Each scene shows the same named points in several views. A view is turned or mirrored, and shifted as a whole, has a little noise and may leave points out.
In the rows, zero is written as 128.

Scene 1
View 1
q_396: [169 144 106 176 170  91 146 135 172 112  88 139 104  96 180 124 100 123
 111 106 181 124  63 116 127  98 181 132 121 106 118 136  71 115  88  93
 150 115 124 130 215 145 170]
q_342: [170 144 104 157 165  74 131 136 157 114  99 136 113 106 174 120 103 131
 119 128 166 121  88 104 124 104 177 141 120  93 122 144  93 140  99  83
 130 101 147 137 192 145 142]
q_741: [150 126 137 126 123  98  88 112 125 123 124 130 139 134 149  98 133 140
 161 153 129 116 145  95 131  96 143 146 117 112 135 145 158 146 144 116
  87 106 179 137 103 126  79]
q_995: [143 116 156 165 123 174 126 100 142 117  99 129 118 110 158 101 126 118
 137  85 181 121  94 125 139  73 138 117 116 150 137 116  82  68 138 165
 126 169 125 117 141 121 146]
q_363: [133 108 181 177  91 182 110  80 150 119 104 138 138 128 135  87 157 118
 182 106 140 122 118 115 158  68 138 116 108 168 126 125 152  79 142 167
 115 162 139 119 102 103 103]
q_247: [153 127 137 170 141 132 128 113 156 112  97 138 118 107 164 109 120 122
 137 106 170 123  90 114 135  85 160 127 114 130 127 129  96 100 114 126
 132 140 131 126 166 129 144]
q_134: [160 135 111 109 150  67  90 134 118 124 129 127 131 128 162 108 116 145
 136 154 141 115 139  91 115 106 150 155 126  89 141 148 132 164 141  96
  86  93 181 145 119 137  89]
q_407: [140 116 162 163 100 133  99  92 150 117 113 140 147 137 137  89 154 126
 187 140 119 119 139  99 152  85 146 131 108 145 123 138 183 123 133 130
 100 123 163 132 101 110  75]
q_651: [163 136 114 133 142  62  96 127 137 119 120 134 135 132 157 106 125 140
 150 163 129 117 132  85 126 108 164 154 121  92 129 154 156 169 121  83
  91  83 179 145 133 135  86]
q_598: [129 105 181 152  90 181  98  82 130 119 114 133 143 132 134  85 155 122
 180 113 140 120 139 111 150  71 122 121 110 163 136 123 152  87 160 175
  98 164 154 122  77 104  90]
q_149: [142 120 150 111 101  95  61 102 111 126 140 131 160 156 132  84 154 148
 191 179  98 114 182  81 137  95 131 154 115 115 138 152 211 168 161 119
  60  96 204 145  52 113  29]
q_654: [152 128 143 185 126 122 128 106 175 114  93 144 130 117 153 105 133 122
 162 119 145 122  93 106 150  88 170 127 110 134 111 140 140 112 100 111
 133 124 139 127 167 123 123]
q_511: [156 129 148 228 135 146 161 101 205 104  71 149 113  99 163 111 128 105
 153  91 169 127  52 122 157  82 185 109 106 150  95 128 107  77  73 115
 171 143 105 116 214 122 165]
View 2
q_995: [127 168  96 109 163 144 110 159 128 177 124 126 161  95 170 163  72 141
 171 122 147  90 150 142  95  87 109 168 123 112  76 150 117 134  98 122
 105 123 114 136 198 126 138]
q_134: [131 149 162 127 146 119 131 152 136  92 135 138 151  95 130 153 119 123
 148 154 100  77 111 119 135 102 115 143 162  85 138 165 115 131 116 103
  93  98  37 130  80 168 215]
q_511: [ 73 139  42  90 161 115 116 157 118 207 118  70 159  95 120 127  44 167
 204  90 130 114 121 149  83  95 102 163  54 105  89 147 110 120 133 131
 103 162 154 140 180  74 176]
q_363: [137 150 122  96 150 146  89 130 102 193  98 136 150 112 142 136 114 115
 160 124 154  95 172 123 125  77 148 161 145 131  55 132 150 118  99 140
 105 132 126 171 184 128 117]
q_407: [130 134 149 102 142 129  98 119  99 157 101 137 143 113 110 123 135 109
 149 135 132  91 154 110 149  85 152 147 156 121  84 137 152 114 114 136
  95 131  97 170 125 142 155]
q_654: [ 95 135  98  99 148 114 115 143 116 167 117 102 153 102 111 127  90 141
 176 115 119 100 126 131 115  96 119 152 104 107 100 147 125 119 127 127
  99 143 115 148 138 110 182]
q_396: [ 79 149  64 115 163 108 142 177 149 151 146  79 167  80 136 156  40 173
 194 106 105  99  91 153  78 105  72 159  72  81 132 168  82 132 132 105
  97 131  99 106 143 104 216]
q_247: [110 156  95 109 157 129 125 161 136 156 131 112 160  90 151 155  70 149
 175 120 124  92 122 143  98  97 101 159 112  97 105 158 106 132 110 114
 100 122  98 127 161 121 175]
q_342: [ 88 145  97 118 154 107 141 170 145 124 141  95 161  86 124 149  65 158
 178 123  96  95  89 142  99 106  88 151  95  78 142 168  93 131 131 103
  96 122  76 113 109 123 229]
q_598: [154 158 143 104 149 152  88 127 103 178 101 156 147 111 152 143 126 104
 147 135 156  84 179 116 135  74 152 159 167 133  55 133 152 122  92 138
 105 122 112 171 179 147 109]
q_741: [138 142 162 116 144 125 116 135 116 119 118 148 147 105 124 143 132 114
 144 151 113  81 134 111 146  92 137 143 169 105 112 150 135 125 113 117
  94 108  60 149  99 162 182]
View 3
q_651: [204 183 187 104 147 194 147 165 116 174 119 176 157 123  94 109 107 162
 143 132 153 102 137 129 138  98  98 136 139 136 132 131  66  87 101 105
 150 158 158 113 121 133 104]
q_654: [141 144 192 126 135 121 107 175  96 137 120 159 180 125 112 139 100 103
 129 125 118  95 106 127 134 134  96 140 114 130  91 112 122 116 120 105
 153 119 116 124 133 152 137]
q_247: [144 138 189 125 114 124 100 186  83 134 101 150 183 118 125 159 110  90
 135 123 127 102 113 106 134 129 101 144 106 129 110 109 115 118 141 110
 150 109 116 136 137 159 144]
q_511: [104 120 195 125 141  79  94 179  59 118 118 164 220 115 120 152  93  46
 132 125  87  80  91 128 117 152  75 148  93 127  59  92 165 124 134 100
 163  90  94 127 133 166 137]
q_598: [136 128 190 172 101 101  74 171 166 105 119 103 106 158 129 153 111 159
 102 108 139 134  99 119 192 137 166 117 133 128 116 126 103 149 108 131
 125 136 100 135 148 151 196]
q_995: [133 123 188 145  91 109  80 191 100 117  95 124 162 126 136 175 114  91
 123 117 131 117 109  95 156 135 127 140 105 128 119 108 113 134 151 123
 140 107 108 146 144 162 170]
q_407: [155 149 191 150 136 125 104 157 162 129 134 135 123 154 107 121 101 171
 112 115 130 115 105 141 173 127 139 117 141 131  96 131  98 127  81 118
 136 154 117 116 135 138 159]
q_134: [203 178 186 112 128 192 139 171 121 169 109 163 148 124 101 120 111 162
 140 130 161 110 138 118 147  99 108 132 138 135 147 132  58  92 114 113
 143 155 157 123 126 136 116]
q_149: [202 180 188 149 140 180 129 147 199 152 138 135  82 165  95  97 109 241
 114 115 164 130 126 143 195 101 159 105 167 135 134 154  48 114  64 123
 127 189 150 110 132 120 151]
q_363: [122 125 191 168 112  87  74 169 152 106 124 113 127 154 126 151 105 139
 106 111 122 123  91 126 178 144 149 120 127 129  93 121 123 148 106 123
 131 128  93 130 147 152 186]
q_342: [175 165 188  93 132 167 134 182  61 164 102 182 206 105 108 135 108  90
 151 133 133  88 130 111 114 112  70 153 112 134 122 109  95  91 140  99
 161 121 144 124 123 149 101]
View 4
q_741: [ 99  78 151 176  65  98 108 116 112  94 128 106 132 108 110 150 129 105
 128 132 100 139 156 125 186  90 111 114  89 141 180 109 100  70  92  82
  83 151 156 134 145  84 138]
q_342: [ 68 126 187 186  72 120 110 105 130 138  96 133  87  81 148 154 158 143
 147  78 134 151 161 129 146  71 115 135  98 133 123 164  49 137 113  81
  89 133 178 136  89 117 144]
q_651: [ 84  90 174 193  46 106 103 109 128 107 108 113 104  65 129 152 146 110
 144  92 123 146 147 128 193  58 110 122  86 151 170 118  70 100  92  77
  90 143 162 146 120  99 137]
q_396: [ 62 153 196 172  97 130 125 103 124 158  91 146  87 115 156 152 158 171
 140  83 138 153 173 132 102  94 124 144 112 117  90 201  48 156 129  86
  89 124 185 127  72 127 146]
q_363: [120 105 137 145 116 102 161 109  86 116 143 118 166 195  98 135 120 127
 111 184  82 143 169 116 110 144 136 127 118 114 160 153 146  83 107  90
  94 136 123 118 148  71 132]
q_995: [ 89 126 156 142 125 115 132 114  97 130 128 128 140 185 121 151 127 159
 109 153  94 142 188 117  99 146 121 128 119 102 116 179  97 101 124  93
  76 139 176 108 122 100 150]
q_134: [ 78  83 162 184  54 104  84 120 125  99 115 108 111  77 121 162 134 115
 132 106 112 138 160 125 202  74  98 109  81 145 164 110  66  80  95  82
  75 159 185 134 132 101 146]
q_654: [102 123 167 172  91 117 158  96 110 135 114 128 121 139 132 136 146 134
 135 126 117 157 157 127 113  99 135 139 113 124 142 171 104 127 108  85
 106 120 130 131 109  88 130]
q_247: [ 84 132 169 162 108 117 133 107 110 138 114 132 123 151 131 151 142 154
 126 126 112 146 176 124 107 120 126 136 115 113 118 182  83 121 123  90
  84 133 168 121 106 106 147]
q_407: [119  87 141 170  80  98 150 105  99 102 137 110 148 145 102 134 124 107
 126 159  95 146 149 120 153 104 128 123 105 136 186 124 137  78  89  82
 101 138 116 135 149  67 126]
q_149: [118  41 128 185  43  84 108 119 109  65 141  90 150 100  88 145 120  70
 126 152  87 133 144 120 223  79 108 100  79 156 230  67 129  37  68  75
  88 161 129 142 177  61 128]
q_511: [ 97 162 183 159 123 131 184  90 108 167 102 149 116 168 146 129 155 166
 135 123 125 164 166 129  55 115 150 160 134 106 101 222  99 165 129  91
 112 101 125 125  81 100 130]
View 5
q_134: [ 98 155 125 130  82 152 130  82 106 159 132  48 145 145 134 159 201 134
 163 122  86 175 110 148  78 147 115 140  55 111  96 132 167 145 140 139
 147 139 108 107 130  70 132]
q_654: [115 120 122 119 143 157  88 117 132 112  97  90 126 107 127 158 157 125
 157 137 162 173 130 157 138 130 118  71 118 124 113 140 158 141  99 154
 141 132 128 139 153 110 117]
q_651: [ 91 146 115 120  85 162 120  85 103 157 112  41 155 131 132 186 203 144
 147 131 112 179 120 154  78 155 123 122  62 117  98 131 180 145 122 151
 158 131 118 113 129  69 139]
q_247: [122 124 155 131 142 131  77 115 132  99 103  99 101 116 131 133 153 114
 163 123 145 181 112 162 130 115 118  74 117 116  95 138 142 141 119 151
 116 137 120 150 146 102 109]
q_407: [118 141  78 124 135 179 132 115 138 140 147  81 156 133 115 144 165 120
 190 148 122 145 148 127 154 139  89 115 104 127 147 141 151 130 105 142
 161 120 119 100 159 132 118]
q_342: [101 125 163 120 108 134  74  95 106 121  77  65 114 110 140 173 180 138
 131 116 143 203 101 178  81 136 144  79  89 116  70 134 171 150 123 158
 126 144 122 154 130  62 127]
q_995: [131 132 154 140 154 126  85 124 148  94 128 118  92 128 127 100 139  99
 187 120 133 168 112 150 152 105 101  85 126 110 106 139 121 136 130 142
 108 137 113 140 153 117 100]
q_511: [127  97 153 113 178 139  45 132 139  74  64 116  93  83 128 153 135 121
 143 137 208 190 123 177 155 114 137  25 154 128  98 142 149 139  85 170
 118 135 135 177 156 119 106]
q_396: [109 114 186 122 128 119  51 105 116  95  61  86  91 101 143 164 164 131
 129 114 166 210  95 185  94 121 149  54 110 113  63 135 161 152 118 163
 111 148 126 175 131  66 121]
q_149: [104 171  53 132  90 194 177  95 121 187 183  47 190 159 115 156 200 128
 198 149  70 134 146 111 121 158  76 170  60 120 155 137 162 130 121 127
 184 116 110  63 152 112 133]
q_741: [106 156  99 131 101 166 136  98 118 156 148  61 152 147 126 148 186 126
 181 135  95 159 131 135 113 144  98 135  75 116 123 137 159 137 128 137
 155 129 111  97 143 100 128]
q_598: [132 152 100 144 144 156 132 122 155 122 173 111 128 146 115  94 147  95
 217 135  97 135 137 120 172 117  71 124 116 116 148 144 120 129 127 129
 135 124 108 100 165 143 102]

Which points are out of place in each view (at most two, in the order of its rows)? Write none if all are in place.
view 1 | q_995, q_651
view 2 | q_247
view 3 | q_654, q_134
view 4 | q_342
view 5 | q_598

Scene 2
View 1
q_275: [139 180 132  90 146 122 222 103 112 145 164 154 100 198 149 187 165 163
 165  75 166  65 163  96 105 126 101 134 111  95 121 183  61 124  90 125
 205  49 129 124 177 148 136]
q_499: [ 74 128  97  82 133 104 137 138 108  88 167 138 136 172 135 143 107  97
 112 140 112  89 162 141 104 125 133 116 115 123 116 179 161 107 109 150
 141  87 134 140 121 105 140]
q_755: [ 93 139  98 118 149 142 160 118 161 145 149 118 105 165 135 142 127 130
 148  97 140  88 116 112 106 101 132 118 124 102 132 136 108 125 120 117
 146  78 148 124 123 136 134]
q_238: [ 92 132 104  97 140 120 150 130 132 113 160 134 124 168 137 147 123 119
 133 109 126  88 148 120 103 118 130 116 121 116 121 167 134 119 115 135
 148  85 137 134 130 122 140]
q_992: [ 27 142  67 103 139 122 138 119 132 106 141  97 105 177 139 117  87  85
 107 166 117  88 119 152 111  89 146 113 118 110 138 137 161 100 103 140
 122  76 146 122  99  94 125]
q_495: [ 77 149  97  92 141 117 164 121 115 111 156 128 112 183 143 147 120 113
 125 129 130  80 150 131 106 114 128 120 113 110 125 167 131 112 102 139
 154  70 136 128 134 115 131]
q_733: [152 144 139  82 136 108 183 132 111 117 179 174 133 175 137 183 159 148
 156  71 142  76 184 100  95 149 105 125 114 117 104 204 103 127 109 137
 188  79 127 142 169 140 151]
q_758: [119 143 105 136 157 162 179 106 188 179 144 115  90 161 131 150 145 157
 174  61 155  88  94  91 105  93 126 119 131  91 136 117  68 139 129  98
 153  73 154 117 134 157 137]
q_481: [ 95  73 102 101 130 112  81 168 148  83 173 151 164 131 117 133 102  93
 120 113  86 112 151 124  88 134 147  98 133 142 107 169 192 123 148 146
 109 130 143 148  99 116 154]
q_428: [100 119  98 129 150 149 145 123 182 150 147 117 109 151 129 138 124 133
 152  85 133  97 106 105  99  98 136 111 132 107 131 126 111 133 136 113
 132  90 153 123 116 140 139]
q_414: [117 149 108 123 152 149 180 108 169 163 149 124  96 168 137 156 143 152
 165  68 153  83 113  96 105 103 123 122 126  97 133 133  75 135 121 109
 161  69 150 121 141 151 137]
q_711: [151 127 142  73 132  97 165 143 102  98 189 188 149 171 136 183 151 138
 145  77 128  83 198 104  90 159 110 119 114 128  97 217 127 124 112 146
 180  91 124 150 164 131 154]
q_156: [103  79  99 128 143 144  96 151 192 127 158 130 141 123 114 127 114 116
 146  82 104 113 110 108  91 110 150 102 139 125 117 128 152 139 161 120
 106 125 157 136  96 135 152]
q_649: [ 65  99  88  97 135 112 101 151 137  88 162 130 143 148 125 125  93  89
 111 137  96 102 143 137  98 120 146 107 127 132 117 160 186 112 129 147
 112 108 140 141  98 103 142]
View 2
q_156: [117 142  82 176 122 177 162 112  88 146 129 162 103 121 137 118 137  95
  98 164  82  78 113 136 125  85 151 123  94 155 103 102 109 162 113 134
 146 120 168 124 156 158 118]
q_414: [123 171 127 152 118 137 171 130 148  86 108 148 126 154 126 114 191 120
 149 144  99 140 124  97 159 131 168  85 129 148 117 105 104 127  99 166
 199 121 131 150 118  90 133]
q_275: [122 181 138 117 112  97 139 166 190  88 106 135 169 189  91 109 188 141
 203 130  87 167 125  89 160 151 164  63 132 132 104 106 148  97  90 197
 219 124 116 155  90  87 144]
q_238: [ 98 153 106 126 117 132 146 157 129 144 117 149 139 133 117 141 150 111
 167 124 103 115 108 126 146 114 154  99 121 130 110 133 137 135  90 155
 164 128 145 125 130 129 141]
q_755: [114 159 117 156 118 151 173 125 126 105 108 153 117 133 135 127 175 107
 136 142 107 120 118 112 156 118 164  99 124 145 119 113 100 144 100 151
 181 120 142 137 130 106 132]
q_481: [ 94 130  69 138 118 157 128 149  89 203 136 159 131 114 117 142 101 100
 131 139  84  67 101 158 118  78 138 131  87 136  94 130 154 161 100 133
 121 129 174 107 159 187 130]
q_495: [ 89 152 113 118 116 123 153 165 136 142 109 147 141 123 117 158 159 111
 184 107 119 124 102 126 158 124 158  99 136 125 119 148 134 136  82 154
 166 131 136 123 124 114 147]
q_992: [ 72 139 106 124 116 152 179 153 100 155 105 156 112  79 146 192 157  83
 163  91 153 100  90 145 167 116 164 123 150 119 139 176  99 165  77 130
 140 136 146 109 144 112 150]
q_733: [115 165 112 113 116 101 113 175 172 135 121 140 175 184  81 104 150 142
 194 137  67 140 121 108 136 124 149  77 106 134  87 104 179 102  95 186
 191 127 135 140 101 132 141]
q_758: [135 175 128 171 120 153 183 109 141  66 108 150 112 157 136  99 201 115
 125 160  96 138 130  91 159 128 169  83 126 157 120  86  86 133 108 164
 206 116 132 155 119  86 123]
q_711: [110 159 101 105 114 100 100 182 163 160 128 139 181 180  75 109 128 140
 195 140  60 125 115 119 124 115 141  85  97 131  79 109 195 107  96 182
 177 128 143 132 108 154 139]
View 3
q_758: [186 150  81 121 135 163 132  64 134 178 133 172  95  50 166 132 105 145
 119 125 114 146 101 113 133 132 109 143 157 103 143 167 187 112  95 145
 161  85 130  79 171 140 155]
q_495: [170 150  73 148 119 169  99 127 167 128 142 123  99 120 132 121 124  90
 129 125 123 133 138 132 150 139 100 116 121 116 139 154 193 159 147 117
 127 163 128 128 116 134 120]
q_275: [205 169  90 106 136 189  91  88 190 157 133 189  65  65 121 120 129  92
 119  94  66 188  76  70 169 124 121 113 141  58 122 145 196 126 151 127
 112 127 146 134 132 149 124]
q_711: [166 163 103  91 111 150  91 143 186 112 126 163 122 135 114 146 175 100
 131 116  81 154  85  82 187 131 151  77 122  87  87 119 140 147 179 127
 106 150 150 155 135 150 107]
q_755: [170 145  76 136 124 156 120  95 139 152 135 143 107  88 157 135 113 129
 127 132 130 127 125 133 136 135 106 131 141 120 143 162 182 133 112 135
 154 116 126  95 154 134 142]
q_499: [148 145  77 148 104 151  93 158 166 100 142 101 126 160 126 131 141  88
 138 137 137 112 150 144 158 144 112  96 108 134 128 142 168 176 162 114
 121 183 132 144 110 131 108]
q_414: [186 154  81 122 132 165 120  77 146 167 133 169  92  63 155 128 114 130
 121 119 108 150 101 111 141 131 110 136 150  96 139 162 186 122 111 136
 150 101 131  93 159 140 143]
q_156: [131 134  87 124 101 107 133 129 112 131 128 118 171 140 168 161 145 164
 140 162 159  87 139 153 139 140 128 111 135 158 116 142 125 143 109 141
 167 113 124  89 176 134 139]
q_428: [163 144  79 130 121 145 126  97 128 154 132 140 121  93 164 141 118 142
 127 137 135 119 124 137 135 135 112 132 143 130 139 159 171 132 106 135
 161 108 125  87 165 134 144]
q_649: [132 136  78 150  96 129 109 161 139 102 137  88 151 169 145 144 142 116
 143 153 159  87 165 165 145 145 114 103 112 161 128 144 151 174 140 124
 145 167 123 122 130 128 117]
q_992: [155 137  55 183 114 165 107 136 147 122 149  84 107 137 150 118 101  93
 132 138 162  98 179 177 130 144  79 131 116 152 166 172 204 172 130 113
 143 176 115 115 108 121 124]
q_481: [121 136  90 126  89 108 115 165 133  98 128  98 175 178 148 160 165 138
 145 161 156  82 147 154 152 145 137  89 113 164 106 129 118 167 143 130
 144 152 128 122 148 134 119]
View 4
q_499: [156 155 125 130  97 121 146 135 146 101  55 176 108 130 106 102 121  86
 106 132  95 117 152 142 142  98 111 128 166 113  95 156 108 129 158  81
 156 145 117 141  93  55  95]
q_649: [151 149 123 126 107 122 126 152 147 109  64 156  99 118  97 113 150 102
 116 122  98 112 135 137 135  90 125 136 157  81  98 161 124 145 169  82
 168 144 113 169 127  60 119]
q_992: [146 135  85  92 101 143 176 155 150 119  73 178  91 104  90 119  95  84
 128 147  95 106 130 105 124 112 118 106 186 136  87 144 133 136 195  59
 180 132 134 155 134  63  93]
q_733: [165 156 159 155 111 113 119  92 170 103  62 153 138 192 165  83 114  90
 121 106 108 156 193 164 170 103  88 144 129 120 138 147 101 113  67 100
  91 133 136  66  50  85  63]
q_238: [151 141 121 124 113 128 139 130 161 116  72 155 111 148 128 106 115  93
 128 123 102 131 155 132 140 105 107 128 154 116 117 145 126 132 134  79
 137 129 133 120 107  79  88]
q_414: [149 114 103 107 143 146 141 118 187 142 108 120 112 171 164 113  94 105
 165 107 110 152 163 106 137 123  99 114 135 136 150 123 163 135  97  73
 115 100 168  85 130 123  72]
q_495: [153 142 112 117 107 132 159 126 157 113  70 170 112 143 122 103  93  84
 125 133  99 128 160 127 142 111 104 117 166 139 108 143 122 124 143  75
 142 131 138 114  98  72  75]
q_755: [147 117  99 106 133 144 143 135 178 137 102 128 103 150 139 117 107 105
 156 115 108 140 149 106 133 114 109 117 146 121 135 133 159 141 128  70
 134 109 156 115 140 109  90]
q_758: [147 102  94 101 151 151 139 125 195 152 119 105 107 169 165 118  96 112
 177 102 114 154 159  95 130 124 102 112 132 132 158 118 180 141  98  72
 112  93 176  85 148 135  78]
q_428: [146 115 100 106 139 145 132 142 178 140 105 116 103 150 139 120 120 113
 159 109 107 140 144 107 128 112 113 119 139 106 137 133 167 150 129  75
 139 109 153 124 152 115 100]
q_156: [144 126 117 124 136 132 101 160 166 133  96 107  97 134 122 124 168 126
 146 100 104 126 126 122 127  92 130 139 130  57 131 150 162 170 148  84
 154 120 129 166 168 102 136]

Which points are out of place in each view (at most two, in the order of its rows)? Write none if all are in place.
view 1 | q_755
view 2 | q_414
view 3 | q_499, q_156
view 4 | q_649, q_733
